Each row is a point on a landscape with many valleys, with its height.
From any point a ball rolls to the lowest of the 2 points nearest to it. It stops when none of these is lower. Distance is the straight distance between rows; heights are no part of it.
<406>: [ 35  45  39 -38  -7 -16 -37 -32  -7   9  -5 -10  10  -2  -2 -27  -9 -40
   6 -17 -26   2  37   4 -24   1   4  -1 -45 -47   0  -8  41 -31  25  25
  35 -26  14  10   0  -8  14  11 -35  11 -40  15  22  27 -11]  height 305
<1091>: [ -6   5   4  -1  34 -13 -19 -37   6 -23 -29   5  39  -6 -24 -15   6 -21
 -15  13  20  16  18  13  20  -1  15  12 -34 -28   5 -16  32  -2   3  56
 -20   4 -17  -2  -5   4 -21  16 -25   8  -9 -20  -9  -7   8]  height 580
<917>: [-29 -34 -15 -20  15 -23  12 -21   7   2 -22  23 -41  -6  -7  34  28  11
 -18  10 -36  25  -3   8  10 -39   0  20  22  -9 -36  45  -8 -16  13 -17
  29   8 -55  14  -6 -14 -14 -22  18  -7 -11 -43  11  10   5]  height 460
<281>: [-25  13   1  44   2   5  36  15 -19 -31  -1   2  -9   9  -9  23 -21  25
  14  16  50   3  19  -3  14   5   1 -19 -27  39 -19  38   5  22 -22  16
   1  13   7 -19  -3  -6  20  28  33 -37  19   2   6  -1  35]  height 358
<505>: [-25 -14 -14  -6  -3   1  -5  34   3 -14  -5  33  -2 -14 -10 -20   1 -44
   5  18  -8  -8  -1  14 -21 -12  16  10  28  18  -1 -11 -65 -11  -2  20
 -18 -13 -31  24  26  19 -43 -18  27  -2  -5 -18 -23   3   0]  height 446
<1030>: [  4 -16   6  15  12  25  49  43  -7  -5  19 -21   7  25   8  19 -11  39
  10 -19  18  -1 -15 -10   0  18   7 -23  -6  28  16   7  47  41 -27   9
  25  -7  29  -1  16   3  39  -2  21 -25  10 -22   2 -12   9]  height 36
<914>: [-12  11  -3 -29 -51 -23 -32  35  -8 -23   5   2  -9   9   0  -1   8  -5
  22 -15 -45 -29 -28  14   7   4   1  21  82   8  33  13 -48  -6 -13   2
   8 -44   0   7   9  22 -32  -9   8  -2  15  16  13  20  -6]  height 119
<23>: [-20  30   2  31 -27  34 -76 -17 -28  14   3  -7  46   6  21 -18  -1 -18
  -2  24  21 -15   8 -10  11  11  -9 -31 -29   9  28 -33  -4  12   9  25
 -38  13  25  10  -6  11 -11  45 -24  10  34  16 -51  -1 -24]  height 623
<1108>: [ 32   3  23 -36 -15 -25 -23 -18  28  24  14  -3 -33 -18 -34  17  -4 -32
  11 -36 -17 -24  -7  16 -21   6   0  22  13  -9  -8  -7   8 -22  12   8
   5 -59 -16   9   5   7 -24 -13   4  -9 -37  37 -11 -14   8]  height 370
<195>: [ -2  -3  -1  -4  38  35   2 -33 -10   8 -14  -2  23   2  13 -31  11  -1
   1 -17  16  -5   5  -2  -8  20  14  23 -16 -36   2  -8  35   7 -16  30
 -30   5 -20  -3  34  14  -6   8 -19 -12 -10 -23  -6 -23  29]  height 615
<58>: [ 16  -9   3 -13 -31  22  29  45  -5   1  10  -5  -9  17  13  12   2   4
   6 -27 -14 -32   1  -5 -29  13  -6 -32   4  16   6   2   7  34 -35 -14
  41 -24  25   4  22   2  42 -12  10  -7  10 -10  30  21 -21]  height 132
<1013>: [ 45   8   2  16  -1 -26  42 -13   0  -2 -18  -3 -12 -12  19  19  -9  39
 -21 -32  18   9  13  -5  36 -23   6  -3 -35 -52 -18 -13   7  20  -6  30
   4 -10  12 -15  21 -33  35  25 -33 -17 -11   9  55  21  20]  height 140
<86>: [ 16 -54 -19 -17  21 -11  -6  -1  37 -14 -30  17  -8  14  25 -10  30  28
 -40   0 -36  39  -3   3  22 -15  13  11  26 -23 -22 -16 -25  14 -13   1
 -18  17 -26  16   4  -5 -11 -53  -4   9  28 -62  27  10  -2]  height 488
<420>: [ 39  45  -5 -25 -98 -14 -37   6 -14  18  27 -19 -42  -7  29 -11 -19  32
  -4 -43 -16  -7   5  23 -11 -11   9 -39  25  -4  22 -35  -1  -8   1 -12
  15 -25  38  11  -9 -19  17  16  -3 -16  11  28  10  32 -32]  height 756
<504>: [ 31  19  -7   3 -68 -14 -39 -10   1  18  -8  -4   5  -6  61 -19   1  27
 -23 -17   4   3  -2   7   8  -4   5 -15  -8 -25  28 -34 -15  17   0   6
  -6   0  29  15  -7   3  21  19 -12  -5  21  27   0  40 -25]  height 748
<915>: [ -4  -3 -37  15 -33 -29  -7  14   6 -13   4  67 -19 -21  36  13  10   5
 -25   9  18  -6  -2  14  14 -35  -3  24 -35   4 -31   1 -35   9  13 -26
  -3   9 -24  32   6 -14  23  17   0 -11  41  12  -5  33  -9]  height 689
<616>: [ -4 -19 -17  -2  14   3   2  39  11 -19   0  35  17 -10   8 -39  12 -51
  27  21 -30 -30 -26  -7 -49  16  13   0  26   8   7  -1 -53  -1   5  -5
 -20 -27 -30  34  37  25  -7 -13   1   4  18 -20  13  10 -23]  height 422
<292>: [ 18  23 -11   2  -2 -13  -5 -10 -44  -8  19  -7  12  -9  29   7   8  47
   8 -10   2 -12  -4  -1   5   1  10 -16   4 -14   6   4  42  -6 -10 -21
 -34  -2  49 -13 -23 -12  26  28   8   3   3  12  12   5 -29]  height 497
<570>: [ 47  26  -1 -44 -41   5 -12  25  29  32  27 -26  -5 -33   2 -11 -15 -24
  -3 -23  -9 -28   1  15 -23  17 -16 -25  12   3  11 -41 -27 -19   3  29
  -8 -60   1 -10  36  27  13 -14 -13  -8 -46  33 -14  15  -6]  height 779
<596>: [ 28 -12   4 -27   1  14  18  11  14  12  32 -17 -34  23 -18  24  22  12
   7  -4 -19 -23   7  -9 -59  20  -2 -10   3   4 -24  15  61 -14 -18 -36
   9  -8   4 -16 -12 -21  23 -18  19  16 -30  -9 -26 -20 -35]  height 38
<1073>: [ -4  23  -9  21 -26  29 -40 -14 -32   7  14   8  33   8  10 -17  -3 -39
  -5 -16  14 -17  -2  11  34  -5   9 -10 -30   7  50 -21 -18   5  14  33
 -10  -3   2   2  -7  28 -27  40 -38 -23  48  32 -54 -16  -5]  height 645
<114>: [-11 -70  18 -23 -12  48  16 -31  39  16 -28  25 -33  -8 -31 -20  30  17
   3 -14   3  -7 -19 -12 -43  17   6   0  -1 -27 -14 -33  12 -14 -35 -35
 -23 -27  -7  12  37  12 -10 -43 -14 -14 -24  -3 -14 -30  28]  height 303
<432>: [ 20  -5   8  31  22  10  43  29  29  32  22   0 -10 -20 -17  16 -36 -17
   8  24   1  13   5  22  19 -36 -35 -17   6  29  -1 -10 -21 -22  22 -23
   4  -3 -10  -9 -15 -14   1  -3   6 -22 -14  25  41 -31  15]  height 224
<307>: [-15  13   5  22 -21  18 -69 -46 -17  -5  -8 -28  10 -13  41  -7  25  17
 -14  14  44  -3 -15 -19  41  32  -8 -20 -31  -9  14 -25  -3  18 -14  14
 -29   0  26   4   8  -7 -10  37  -8  -8  18  14 -36  -9 -14]  height 599
<539>: [ -4  38 -18   4 -10 -46 -26 -33 -40   3  13  20  20 -13  38  10  -7  10
  -6   4   7 -20  28   1 -18 -36  31  -9 -36 -38  10  11  51 -32  13  17
   7  24  26 -13 -60  -8  28  74 -30  -8  10  40   3  34  -4]  height 188
<1009>: [-15   9   0  31  11 -15  63  12   4 -12  24   6 -10   8 -29  20  -9  27
   2   0  25  10  15  -1  24 -15  16 -12 -33  32  -5  30  36  14 -13   7
  36 -17   4  -6 -11   5 -10  29   7 -30 -14  13  35  -6  34]  height 306
<236>: [-43  -4  19  16  20 -12  41   5  21 -13 -37  -9  21  15 -17  -9 -31 -19
  33  -4 -10  45   0 -24  25 -25 -13   6  39  19   0  41 -38  15  24   9
  63  20 -17  14  24  12 -11 -38 -14  11  -6 -33  20  17  11]  height 257
<1060>: [-18 -44 -15 -23  23   7 -14  15  11 -16   6  45 -10  12  27 -19  39  -7
  -5  17 -26 -10 -20 -15 -15  33  20  12  29  17   5   5 -30   2 -10 -24
 -28  -2 -10  28  12  10 -20 -34  -1  26  23 -25   4 -18 -21]  height 393
<320>: [  3 -19  30 -11   3 -24  -7 -32  36  21   1  29 -26  -1 -28  -4 -12 -22
   3 -27 -24  24  -2  21   1 -32   5   9  19  17   9   4   7 -22  10  -8
  48 -20  -5  43 -24  24 -33 -69   0 -16 -23 -13 -23 -15  37]  height 425
<536>: [-24   3  28   5  40 -17  31 -14   4   1 -25 -18  10   7 -28 -35 -22 -34
  46  -8 -30  16   5   7 -12 -16  18 -11   5  11  29  32  28 -34  29 -22
  25  18  20   9 -18  -1  -9 -29  -9  20 -18  11   3 -11  21]  height 141
<553>: [ 14  19 -12 -36 -16 -28   6  -7   8   2  19  -9 -51 -20 -35   6  15 -28
  11 -20 -39 -10  -8   4 -32  -4  -7   0  21 -10 -32  12  -2 -18  23 -29
   8 -55 -14 -25 -21 -23  -5 -31   4   9 -63  15   7  -7  -7]  height 389
<290>: [ -1   1  -3 -28 -15  31  36   6  28 -20 -30 -18 -17  -2 -56  19 -10  26
  -8 -26  17 -33  26 -28  -3  10   0   6  -4 -28 -43  -1  -3  10 -19  21
  30 -38 -15 -30  30 -27  19  -7   4  -4 -49  -1   5  31  13]  height 131
<455>: [ 10 -41 -18 -35  27 -23 -15 -14  36   5   5  22 -27   0  13  16  22   1
 -31  20 -54  26 -26  12  18 -33  -7  30  35 -17 -24  -4 -12 -20  10 -21
  -1  11 -40  15 -19  -8 -20 -19  -5  10  13 -48  26  13 -15]  height 472
<932>: [ -2 -20 -19   7 -48  -6 -40  10 -10  11  38  57  -6 -12  31  28  24 -14
 -14 -14  21 -20 -30  29  11 -34  -2  52 -15  -4 -15 -12 -39  -6   9 -19
  -5  21 -23  27   2  -7   5  24 -18 -13  47  42 -22  20 -23]  height 682
<158>: [-49   7  -5  65  45   1  49 -13 -11  -5 -13 -11  12  -5 -19  -7 -34 -21
  44  27  25  23  16   2  13 -21  12   4 -13  31 -11  47 -18  -3  33   5
 -14  52   4  -7   5   6   6  -3  -5 -18  17  22   3 -19  33]  height 368
<541>: [ 32  33  29 -49   1  -4 -23 -25   3  21  15 -12   5  -8  12 -23 -11 -29
   0 -32 -29 -28   4 -13 -19  25  15  15 -12 -36   7  -3  29 -29   4  -9
  19 -49   0  17  -2  12  -5  -5 -19  17 -42  30  -2   3  -3]  height 340
<922>: [ 38  18  -1 -22 -42  -2 -27  35  11   4  15 -22   0   6   6 -14   7 -36
  23  -8 -46 -16  -7   9 -43  18 -27   0  19  14   0 -34 -32  -4  -1  -5
  -2 -31  -3  16   9  18  -5 -24 -17  20 -16  14   5  19 -30]  height 770
<1042>: [-26  12 -19  -3 -32 -22 -17  27 -35  -8  11   0 -14  -5   4  23  10   4
  29  -1 -46  -5 -20  31  27   0 -22  13  64   1  15   6 -19 -11  21 -23
 -11 -12   4  -9 -23  10 -12 -13  19  10   5  18  26  13 -25]  height 154
<1075>: [  1   5  31   6  60 -28 -24  10  12  10  24  -3  10  22 -12  -6 -11 -33
  -8  36 -42  21 -19  -4  40  13 -11  -8  12  48  33  18   7 -22  34 -47
   4 -15  -5   9 -48   3 -17 -18  -3  36  31  31 -22 -30 -28]  height 269
<619>: [ 41   0 -19 -17  -8 -12  54  18  14  -3 -16  17 -29 -22 -13  -3 -17  18
  -1 -13  -6   3  -1   1  22  -1  14 -17  -1 -32 -18  -8  -3  16  -2  -2
   4 -43   3 -11  15 -31  36   3   2  -8 -20  -7  61  35   2]  height 201
<985>: [-22  -3  -8  15 -25   3 -26  28 -38 -23  26   8   5  -7  24  31 -27  30
 -14  14  41 -20  -5   8  43  18 -20  18  -6 -13 -21  10 -46  31 -11  18
  -5  -4 -13 -19   1   5   0  50  31 -33  18   8   4  -3  10]  height 712
<548>: [ 18  -6   7 -27 -29  -4  -5 -21 -15  -5 -28 -29 -17 -10  19  14  24  54
 -29 -30   4  -3 -14  -4  17   6   3  12  15 -40 -16 -17 -14  17  -9 -12
 -25  17  14 -30  -2 -31  -8 -21  14  12 -12 -12  21  -7   0]  height 523
<57>: [  7   6 -10   4 -44  11  -3  12  -3  20  10  20   0  -1  32  -7   5   1
 -21 -23  22 -21   3   8   0   8  -3  -1 -18 -14  16 -38 -24  22 -22  25
   6   4  -6  20  37  18  20  11  -3 -22  28  13  -1  21  -7]  height 738
<463>: [-30   0  14  32  22  15   0 -49  12 -10 -34 -17  -5 -15  -4 -20 -24 -46
  -4  34  23  40  16 -10   7 -13 -12   6 -16   1 -38  -1 -28 -13   4  10
  -3  43 -16   0   7 -18   0 -38   1  23 -24  -4  -3   3  29]  height 501
<1068>: [-14   2 -15  18  27  20   3 -30  18   3  -2   6 -10   3 -11  17  10 -16
 -28  35  37  14  21 -23 -10  -6 -23  23 -40   4 -52  13  -6   2   1  15
   3  49 -48 -10   4 -36  10  -6  -1  15  -8 -30  10   6  21]  height 529
<1104>: [ -3 -13  13  -1 -15  -6  20 -18  14   9  -6  21 -31 -14 -25  -7  -2 -33
   5 -24   4  -4  -6  19 -18 -19   4   1  15   1  19 -13 -10 -25   8   5
  15 -32 -14  18  20  23 -19 -13  12 -24 -34   7 -10 -14  25]  height 397
<36>: [-57  13  17  53  27  33  22   0 -25  -2   1 -27  38  14 -14  -2 -36 -34
  30  28  36   6   6  -3  -2  -7  -7 -15  -9  26  22  20 -24  -5   7  36
   1  49  13 -24  15  21   0  30 -11 -13  20  28 -16 -12  19]  height 432
<220>: [ -1  21 -20  -4 -30 -20  42  28   0 -41 -36   0  -8   0 -33   5 -16   9
  17  -5  -4 -19  15 -21  26   2  11   3   6 -28 -31   5 -20  15   7   2
  21 -50 -23 -24  18 -10   9  12  -3  -4 -28   0  43  47  -5]  height 176
<266>: [ 26  19 -24  19  10 -29  19  -2  -5  -4  -2  14   9   3  17  40   8  51
 -19   2  21   0  16 -14  20 -15  12  20 -27 -37 -38  28  32  28  -3  27
  -5  30  -4 -23 -12 -24  21  48 -22 -24   8 -11  52  14  23]  height 61
<547>: [ 23   3  18 -41  13 -16  -8  13  30   4  13 -41 -12  29 -23  21  18   4
   8  -8 -36   8  -1  -8 -21  19 -23 -28  20  29  -1  -6  43  -3  -7 -17
  19 -11   9 -14 -21   5  -5 -54  10  45 -29  -9 -35 -32  -9]  height 109
<321>: [-30 -13  13  31  17  29  36  -8  13  -8 -24 -10  -8 -30 -41  12 -41 -17
  10  39  55  19   6 -20  12 -16  -9  -1  10  12 -36   7 -41  -7   0  33
   5  24 -26 -20  42  -2  -5 -25  10 -11 -35 -16  22  -8  35]  height 465
<391>: [  0 -20   1  55  -5  18  29  20  -1  16   1 -12 -30 -28   7  31 -15  -7
  13  22  10 -19  -9  25 -19 -21 -38 -16   9   3  -4  10 -30 -17   9 -33
 -18  -4  10  -7 -14 -36  10  14  30 -22  -7  36  37 -28 -12]  height 293
<928>: [-16  27 -13   7 -30  -9 -40   5 -44  -1  14  36  39   2   2 -19  11 -46
  15   0  -4 -21  -7  26  -7  -8  10  23  -2   2  32 -25 -26  -6  18  26
 -13   9  -9   6 -20  39 -34  27 -13   3  30  21 -34  -3 -13]  height 661
<849>: [-31  17 -28  35   7  -7  15  35   5  -4 -24  -6  30  16 -35 -14 -35 -34
   5  73   4  30  17 -10   0  -6 -18  -3   1  26 -39  31 -41   6  33  18
   7  33 -31 -15 -24   3 -11  22  13  24   1 -35   7  32  -5]  height 499
<1063>: [ 40  -1  19 -28   4  -2 -29  -6  45  18  22 -32  -8   7  -6  23  -2 -23
  -7  15 -40   9  -7  -6  -2  19 -21   0  37  24  17 -25  -6 -13   5 -17
   6 -26  -5  10 -21   5 -34 -59   2  28 -12  11 -28 -24   3]  height 165
<1087>: [-41  16  -6  50  19  20   7  21  -9  -4  13 -20  -1  12 -11   7 -22  -6
   9  18  50  19  32  22  -8 -11 -26 -33 -23  33   0  11  -8  14 -25  40
   0  50   8 -30 -13  -1   9  34  32 -13  30   8 -14 -17  15]  height 409
<1062>: [ 14  -1  24 -26  51 -28  15  -2   6  27  12  -6  17  -3 -34  -8 -32 -40
  11 -11 -43  23  20  24 -17 -10   0  -1   4 -14  15   6  34 -38  45 -31
   6  -1 -21  -3 -25 -11 -15 -14 -11   8 -13  10  28 -21  10]  height 26
<710>: [ -9 -45  -9  11  32  27  -9   7  11  22  20   3 -12   0 -10  48   8   7
 -17  35  24   5  10 -15 -35  -1 -34  12   7  12 -45  17 -12  16 -28 -14
  -2  55 -37 -14   3 -15   9 -18  13  -3   9 -30  -5 -18  -4]  height 530
<364>: [ 32 -16  17 -14  42  -4 -31  15  47  30  28  -8  15  19   6  17 -19 -41
  -5  34 -56  10 -12   1  22  13 -22   2  11  29  -4  -6   4 -40  30 -42
   4 -21 -32  21 -37  22 -16 -34 -11  33  10   7 -32 -30  -9]  height 221
<592>: [-25  29 -19  17  34 -36   8 -12   0   7 -26  11  44  -1 -32 -41  -7 -43
   1  50  -2  34  30  -6  10 -16 -26  18 -14   1 -39  27 -15  -7  52  27
  -6  36 -30  -7 -16   6  -7  36 -25  28  -3 -32  21  33   0]  height 524
<2>: [ -4  -9  16   4  11  11 -56 -33  -7 -19  15 -10 -10 -17  32   7  38  37
 -33   0  23  -5 -26 -23  59  21  11   5  -3   0  13 -20  17  16 -28  -6
 -26   9  16  -4   3   2 -26  -1  -1   5  14   2  -9 -48  -4]  height 612
<739>: [ 33 -28  -4 -14 -27  13 -13  -8  10  -3 -20  -9   7  -5  31  -8  28  63
 -41 -12 -10  20  -1   1   6  17   3  -4  10 -25 -22 -36 -45  17 -10  -5
 -36  16   7  -5  20 -18   5 -26  -4  10  16 -46  36   9 -15]  height 507
<966>: [  5  16   6   6  58 -15  -7 -34  19   9 -22  -6  36   3 -15 -26  -2 -31
  -1  41   2  26  21 -15  18   4 -12  33  -7 -17 -21  16   9 -20  44   9
 -24  29 -26  -7 -20  -4 -24  13 -22  34 -17 -22   7 -13   7]  height 548
<147>: [ 25   5 -10   5  -5  -9 -20 -12 -20 -16   9 -23  20 -13  25 -13  10  59
 -10 -13  20  -1  11 -35  38   5  30 -24  -7 -17  14  -3  82 -16 -10  16
 -26 -23  39  -7 -26 -13  31  50  12   5 -12  -3 -21   3 -22]  height 518
<540>: [-16 -14   0  34 -11  11  31   2   0  10 -22   3 -46 -46   8  -8   2  -2
  -1  18  40  -9   1   9 -47 -12  -7 -29 -23   4  -6  11  -6 -21  -2 -18
 -42  -9  18  -1  25 -31   7  13  43 -13 -24  26   0 -26   6]  height 349
<617>: [-15 -49   9 -16   5  30 -53 -39  -9 -10  -8 -26   8   6  42 -19  34  45
 -12 -22  12  -5 -44  -3  34  44  23  11  18  -6  18 -18  -7  27 -47  10
 -33   9  23  -7  40  15 -36 -29  -6  -6  33 -15  -2 -32   5]  height 591
<110>: [  5  -5  -8 -46 -35  14 -37  32 -29 -17   3  -3   5  17  22  14  36  19
  11   2 -50 -35 -24  -9 -15  28 -10  33  65   9  32   2 -41   0 -28  -4
   7  -9  15   9  20  23 -10  -9   0  15  15   7 -10  28 -34]  height 82
<276>: [ 25  42  13 -10   3 -19 -12 -35 -23  10   0   8  27  -1  -1 -14  -1 -13
   1 -20  10 -11  43  -2 -28   2  14  -7 -30 -36  21   7  69 -26   6  27
  11   4  27  -7 -24  -8  39  56 -37   3 -13  17 -14  44  -6]  height 250
<518>: [-27 -23  13  23  38 -11  38 -41  10   6 -20  32  -8   3 -27 -28 -14 -19
  28  -6   3  36 -12  16   3 -40  40   1 -21   3  15  34  26 -13  17  -7
   7  23  15  30 -16  12  -9 -41   3 -12  -9 -14  -4 -20  60]  height 229
<149>: [ -3  44 -14   5   7 -28  -5 -19 -33 -12  14  23   1  13   4  34  15  23
 -15   5  19  -5  14  -2   1  -6   9  28 -39 -30  -7  13  44  17  -3  10
  31  27   3  -7 -24   0  34  45 -18  -7  15  28   6  23   6]  height 130
<95>: [ 23   6  -1   3  24   4 -20 -32  -9   0  12  -4   9  -2  37 -11  14  45
 -21   2  35   7  12   4  29   1  34 -18 -44 -25  20 -24  61  -8 -10  21
 -39   6  38  19   1   4  31  26  -8 -16  22 -20 -39  -6 -13]  height 546
<271>: [-18  32 -15   7 -42  16 -36  -4 -53  12  -5   2  26   8  10 -20  18 -48
  -1   4   4 -36  -3   8 -56 -17 -10 -10  -4   2  31 -17 -20 -13  -4  17
 -20   8   5   0 -12  23 -17  31  21 -10  13  11 -65  20 -17]  height 674
<301>: [-12  -1   4  13  46 -11  38   4  22 -28  29  15   1  11  -9   8  -3  45
 -16 -13  27  20  -8  -7  59   2  28  -9 -25  31  17  13  60  35  -7  17
  26  -6   1   1  -5  11   7  23 -10 -13   5 -10   9 -42  17]  height 243
<375>: [-19  -5   5  64  40   9  59  21  28  -3 -14 -19  -2 -13 -19   2 -61 -21
  18  44  32  26   1   1  41 -22 -13  -5  11  28 -19  25 -42  13  17  14
   9  35   1  -9  29  -4  32 -22   5  -3   6  -4  28  -2   9]  height 423
<96>: [ 16  17  43  -6  44 -23  -4  -5  30   3  15   1  29  36 -34 -16 -47 -39
   2   0 -30  35  19  -6  12  17 -12 -15 -32  49  42  24  37 -32  41 -25
  34 -10   2  13 -51   8 -12 -14 -15  29  29  20 -40 -33   1]  height 319
<245>: [ 34  39  -7 -22 -54 -11 -37  19 -11  26  17 -23  10   4  13 -25  -2  -9
  14 -26 -34 -21 -15  11 -37   6  -2 -22  39   3  43 -21   6 -10   7   4
   7 -25  31  15 -16   6  11  -1 -10  21  -7  18  12  27 -39]  height 763
<567>: [  9 -38   5  -9   6  32 -25 -19 -30  12  -2 -20   2 -17  47 -10  36  36
  -1 -27   6 -30 -38  -2 -13  22   8  20  28 -37  20   9 -28   2 -26 -14
 -54   9  29 -10  32  12 -18  -3   5   0  12   0   4 -30   3]  height 567
<916>: [  4  22   6   3 -11   5 -14 -10 -22   3   1 -18 -11  22   9  12  22  36
  -7  -8  12   1  14  -6 -11  -1 -14 -20 -11   9  -3   1  44  14 -18 -17
  -4  31  34  -8 -22 -21   8   4  20  19   5  -2 -17 -11 -20]  height 475
<788>: [  0   1  13  19  47  29  21 -31 -39  31 -14 -34  27  13  26   6  -1  23
  20 -26   2  -5  -1  -9  -9   6  20  11   5 -35  19   6  35   0 -19  10
 -20  41  -2 -24  21   3  16   9  -7  -5  -7  -4  13 -12  40]  height 650
<559>: [  3  12  11  16  17 -17  28  12 -12  39  22 -13   9   3 -16   9 -15 -16
   7  -2 -16  20  22  20   8 -32  -4   3   2  13  17  -6  15 -23  45 -29
  27  20 -17  -7 -49   4 -14   8  -8  -2   3  33  28 -28  13]  height 133
<503>: [ -2 -15  -3  27   1  28 -11  -8 -10  10   9 -17 -10  -3  26  19  11  15
  -9  22  26   6 -14   6 -20  12 -18   3 -15   3 -17 -15 -11  26 -18 -20
 -13  52  10  -9   5  -7   8  -1  25   9  15  17  -4 -26  -5]  height 502
<3>: [-15   3 -16  26 -44   6 -37  10 -24  13  28  49  22  -9   8  17   2 -46
  -9   5   6 -17  -4  36 -27 -39  -4  21 -17  -3   0 -21 -34 -16  16 -19
 -25  30 -24   0 -40   3 -15  31 -17   5  38  32 -28  26 -19]  height 673
<1079>: [  1 -13 -27 -16 -19 -19  -8  15 -18 -26  10  48 -19 -20  26   8  14  38
 -41  23  14 -21  -9  10  20  18  21  24 -11  -7 -22 -11  -1  22 -10  -3
  -8 -25  -7   4   1 -20   1  27   5 -18  18   2  11  21 -23]  height 696
<506>: [ 21 -34 -10 -25  20  37 -13 -24 -12   7   2  -8  11 -30  25  17  23  47
 -23 -17  13 -23 -10 -12 -27  23  -9  26   5 -45 -29  -8   6   8 -24 -21
 -45  11   3 -42  17 -21   7   3  11   1   0 -11  16 -19  -3]  height 542
<798>: [ -7 -11  10 -22 -29  31  28  -1  21 -24 -45 -21 -16   2 -12  -4  13  29
   6 -24  16 -13   6 -34  -9  21   6   2 -10 -24 -21 -15 -31  23 -29  -3
   2 -17  -4  -7  45 -26  -2 -38  -6  -1 -28 -19   6   9  23]  height 182
<495>: [ 12  27  20   0  -4  -2   3   0   0   0 -10 -32  -5  14 -18 -13  -4   8
  -3 -21   2  11  25  14 -17  10   8 -27 -27   6   6 -14  62  -8   5   6
  10  -1  21 -15 -27 -18  14 -10   7  14 -31  -5  -7   1  -6]  height 447
<702>: [ -3  -5 -23  34 -47  11  -2  28 -23  13  16  20  -3 -12  36  19 -18   6
 -11  -2  19 -10 -31  21  35  -5 -24  -4   9   2  -1 -17 -62  25 -27   4
  -6  25 -12  -3  26  10  13  24   9 -30  28  34  36   2  19]  height 724
<390>: [ 18  -7 -11   0  50  12  23  20   2  -6  45   8  21  12  -8  -8  -8  21
   1  -2  20 -22 -25 -12  23  12  15 -12  -3  24  24   8  59  17 -22  -2
   1  -7  20  -5  -8  28  24  27  -6 -19  21 -10  -6 -24   3]  height 158
<237>: [-11  32  13   0  12 -18  25  21   5  -9   5 -12  22  38 -38 -21  -7 -17
  20 -11  -2  19  18  11 -21   5  -7 -30 -20  60  18  25  45   2  14   4
  35  -4  15   4 -33   1  13  12  17  21  -5 -11 -14  10 -11]  height 411
<201>: [-28  -1 -17 -12  15 -25  26  31  -6 -14  11   8 -13  16 -10  15  11   9
  19   3 -69  23 -26  11  46 -21 -21  -9  65  23  33  26   1  -8  29 -32
  26   9  19   4 -25  14  -9 -30  -1  21  28 -13  19  13 -10]  height 193
<896>: [  6  14 -11 -12   0   6   4  39 -12 -11  13 -11  12  15  27  -5  25   0
  21 -16 -36 -47 -24 -32 -44  36  -1  -2  30  13  36   4  -4   9 -28 -13
  34 -27  32   8  28  28  26  -7  -2  14   8  -6  -4  12 -40]  height 136
<299>: [-14 -67  19 -33 -15  46  11 -21  56 -25 -35  -9  -4   6 -22 -14  32  15
  -1 -19  -3   8 -10 -42 -23  24  12  -3   3  -4  -8 -46 -33   2 -29   3
 -16 -18 -12   7  43   8 -16 -61  -9   4 -17 -37 -23  -6  14]  height 240
<243>: [  6 -13 -23 -23 -39   0 -34  43 -27 -13  11  29  -5  -1   1  46   5  40
 -30  12  13 -21  -5  -5  17  26 -23  21   5  -1   2   1 -27  29 -24  -4
   2 -11   0   4  -2   6  -5  41  29 -18  18 -12   3  21 -13]  height 704
<1014>: [-30  -1   4  -1 -14 -16  63  38   9 -18 -42   5  -1   6 -48   6 -35  -4
  15  -6  15  26  21 -24   9  -4  -2   9  10   3 -19  34 -49  32  21  10
  40  -6 -27  -5  29   6   6  -3  -4  -7 -20 -14  38  35  13]  height 215
<521>: [ -8 -22   6 -10  16 -26  28  -5  21   6  -6   2 -22  11 -39  17 -17  -4
   5 -14 -20  26 -12   2  -1 -33 -15  -1  12   9  -5  35   8 -13  18 -14
  68   7 -22  20 -19   4 -15 -40  15  -2 -25 -35  -2  -4  10]  height 445
<838>: [  5 -14 -17 -37 -33  -4  15  25   4 -13 -31 -12 -39  -8 -25  -6  21  -7
  13  -7 -35  -6   6   0 -49  -2   6  -4  21   1 -27  -1 -34  -5   1 -18
  -5 -46  -6   0   6 -20 -27 -27  27   4 -31 -20 -11   9 -20]  height 405
<852>: [ 14   6   1   7 -19  24 -37 -35  13  -3  10  -9  10 -20  26 -24   8  30
 -34   1  38  11  -8 -13  33  33  13 -14 -31 -19   7 -38  35  -5 -17  18
 -46 -31  29  12  34  -7  -1  33   5  -2  -5  -2 -54  -2 -10]  height 576
<870>: [ 17  42  34 -24  29 -14  -8   4   6   1  13 -15  39  39 -29 -16 -21 -21
   6   5  -4  11  23  -2   6  31 -10 -12 -28  50  25   8  59   4  10  20
  38  -9  22   5 -32  16  -3  12 -28  19  -1   8 -61   4  -2]  height 371
<184>: [-40   3 -20  20   1  15  17  31 -22 -22 -30   7   9   6  -9  -4 -13 -26
  15  36  10   4  18   7 -28   0  -7   9  11  18 -18  11 -51   8   2   6
  -7   6 -25  -5  17  -5  -5  21  26  -5   7 -13 -11   1   5]  height 470
<1076>: [-23   5   5  30  31   8  47 -16  -1 -15 -40  -8  -4  -1   0 -28 -16  -9
  34  -6  19  14   8   4   3 -20  33   2 -22  -3 -10  21  23  16  -4   4
 -13  47  10  -6   6  -9   3 -26  19  -6   2 -14   0  -8  42]  height 302
<678>: [  2 -66   7 -38  17   9 -12 -10  22   4   0  28 -25  10   9  -6  37  21
  12  -7 -10  -8 -21  -5 -25   8  38   5  16   0   8 -16  27  13 -32 -39
 -21 -13   6  17  18   5 -14 -36   7   0  -3 -25 -14 -31  -1]  height 359

Call two points neighbours if one is among the 2 nearest of the other. Go from one point of each pair to the other, from neighbour to neighbour, staying as low as possible. Name the highest point that can't be avoided.
<1030> / <1062> => <36>
<220> / <266> => <619>
<1062> / <266> => <521>
<596> / <1108> => <503>
<110> / <1030> => <896>

Where does a ball stop that starts at each point below?
<966> => <290>
<710> => <596>
<57> => <596>
<3> => <596>
